Each row is a point on a landscape with many peaks, with its height.
From any point a climber steps to the highest of the 6 points nearest to it. It stops when none of these is higher. Distance is the straight distance between rows; heights are no part of it.
q773 h=32.9: 13 -14 -26 -17 25 15 40 -20 -13
q72 h=25.9: -12 -4 6 22 -18 -19 -37 -3 11
q336 h=25.7: 6 -3 30 -17 6 37 26 19 -54
q537 h=33.2: 6 -23 -49 13 4 6 4 -27 -6
q125 h=52.3: -31 0 27 22 8 17 -17 9 -11
q149 h=35.9: 9 13 3 13 -32 -30 -19 17 20
q782 h=51.5: 1 -5 1 -13 -7 -10 3 3 11
q918 h=66.3: 31 -4 -47 -20 3 -2 23 -4 7
q678 h=62.2: 19 20 16 12 -11 -31 15 39 27
q960 h=28.0: 4 1 -8 10 -27 -16 -36 -17 18
q877 h=39.2: -16 -13 13 -4 22 54 -12 -15 -32
q5 h=43.2: 4 -2 5 -29 0 -1 23 -1 2
q44 h=35.8: 21 -8 -46 12 -2 -2 -11 -27 8
q785 h=40.3: -7 -15 -1 -10 2 -4 -8 -11 4
q508 h=57.7: 25 8 -32 -19 -14 -7 -2 -5 15
q371 h=67.0: -10 -2 12 -12 1 -4 14 3 2
q62 h=31.1: -15 -19 -5 -1 29 19 -11 -25 -13
q749 h=56.4: -26 4 23 20 4 -5 -11 8 1
q691 h=49.6: -12 -1 17 18 -8 -16 -9 14 12
q174 h=37.0: 14 -6 -33 19 -7 -3 -30 -32 12
q301 h=45.1: 14 -4 -19 -5 -9 -12 -18 -17 13
q240 h=25.3: 6 -22 -36 -4 22 12 27 -24 -8
q74 h=52.5: -16 12 34 25 12 3 2 19 -8
q460 h=36.1: -21 -10 7 -6 20 22 -6 -18 -14
q45 h=49.7: -35 -7 18 16 8 17 -25 -1 -6
q659 h=54.9: 11 15 21 5 -6 -24 25 35 21
q126 h=49.1: -1 9 26 42 -1 -34 -31 20 20
q117 h=48.4: 22 -16 -43 -7 9 1 13 -15 3
q258 h=54.0: -12 6 27 7 3 0 14 14 -1
q973 h=40.0: 6 7 -4 -2 -28 -20 -12 10 16
q796 h=32.3: -13 -35 -52 18 10 14 4 -33 -19
q853 h=31.7: -9 -19 -10 2 19 6 -21 -23 -3
q667 h=27.9: -5 -6 2 12 -18 -15 -30 -5 11
q68 h=32.7: 12 22 -18 10 -34 -11 -41 -19 24
q251 h=42.7: 19 28 42 9 12 -31 8 34 28
q874 h=30.3: 6 9 -6 8 -35 -20 -30 -2 20
q744 h=5.6: 6 -2 1 -31 22 18 33 -15 -21
q503 h=51.2: -17 6 25 5 6 6 7 9 -13
q798 h=31.3: -13 -19 -17 2 34 30 -3 -27 -16
q894 h=25.0: -1 -23 -25 -2 25 10 4 -28 -5
q775 h=39.3: -4 9 34 0 8 9 28 20 -27
q689 h=50.9: 6 10 22 22 -10 -30 -3 28 23
q936 h=51.0: 1 6 12 -13 -12 -12 27 18 9
q703 h=50.2: -14 -7 9 -2 -1 -7 -6 -1 5
q476 h=41.9: -15 -10 27 0 11 50 -10 4 -40
q431 h=27.4: -13 -16 -1 5 -1 -6 -36 -16 8
q118 h=51.6: -9 11 32 31 13 -19 -12 20 9
q827 h=38.0: 22 11 -33 7 -17 -4 -24 -23 13
q695 h=20.4: -9 -12 -1 -9 29 32 1 -19 -22
q121 h=4.1: -4 -2 21 -20 9 34 14 3 -44
q780 h=34.8: -21 -18 0 2 30 44 -19 -24 -20
q524 h=52.9: 30 23 -35 -32 -18 -12 7 14 16
q252 h=46.5: -17 4 29 0 5 18 11 13 -26
q768 h=49.8: -29 -5 28 12 8 37 -20 6 -26
q776 h=25.8: -14 1 19 -16 11 25 10 -4 -25
q708 h=57.1: 5 8 33 -10 8 18 29 20 -47
q271 h=45.6: 18 21 -11 -18 -31 -24 5 25 19
q825 h=9.1: 0 1 16 -28 11 15 34 -5 -22
q650 h=49.5: -19 2 30 13 7 27 -1 10 -24
q75 h=52.4: 25 24 -26 -21 -28 -15 -8 4 20
q599 h=30.7: -1 10 5 30 -35 -27 -35 6 22
q860 h=48.0: 19 26 -1 -2 -30 -28 6 36 24
q152 h=66.8: 1 -31 -49 7 12 13 24 -26 -13
q607 h=48.2: 3 5 12 5 -17 -23 6 20 17
q594 h=51.4: -8 7 20 -10 -3 -5 30 14 -3
q124 h=58.2: 25 3 -25 -29 -8 -6 16 3 15
q589 h=46.1: -27 -8 14 1 5 9 -11 -5 -8
q543 h=30.6: -5 -26 -38 15 19 8 -6 -29 -7
q48 h=46.0: 27 43 -26 -25 -35 -23 -3 21 18
q895 h=50.6: 16 5 -13 -22 -20 -18 9 18 17
q875 h=34.9: 10 -16 -22 -16 17 3 13 -18 4
q548 h=48.5: 7 19 39 18 12 -21 13 27 14
q236 h=42.4: 15 38 -20 -1 -38 -17 -25 3 25
q163 h=52.1: -12 4 22 10 0 -11 9 17 2
q477 h=61.4: 6 -11 -15 -17 24 18 28 -20 -14
q242 h=59.8: 21 -9 -37 -25 12 8 34 -6 6
q462 h=49.9: 0 12 33 31 7 -26 -9 23 19
q198 h=39.9: -11 -4 7 7 -14 -15 -13 1 12
q935 h=60.4: -8 -7 9 -21 10 12 20 -12 -13

Write out the way that a climber takes from each point below.
q44 => q117 q918
q877 => q768 q125 q749
q431 => q703 q371
q198 => q782 q371
q174 => q301 q508 q918
q960 => q301 q508 q918
q236 => q75 q508 q918
q650 => q74 q749

Where does a climber stop that starts at each point below?
q460 => q749
q68 => q918
q894 => q477
q695 => q749
q271 => q918
q827 => q918
q780 => q749
q895 => q918
q607 => q678
q853 => q371
q126 => q749
q548 => q678
q149 => q678
q776 => q371

Call two points neighbours if one is among the 6 nearest of the other. Go from one point of each pair to the other, from neighbour to neighbour, staying as high as possible. Name the lowest point that can't be avoided.
q152 and q918 => q117
q477 and q708 => q252
q371 and q918 => q895
q678 and q749 => q936
q371 and q477 => q935
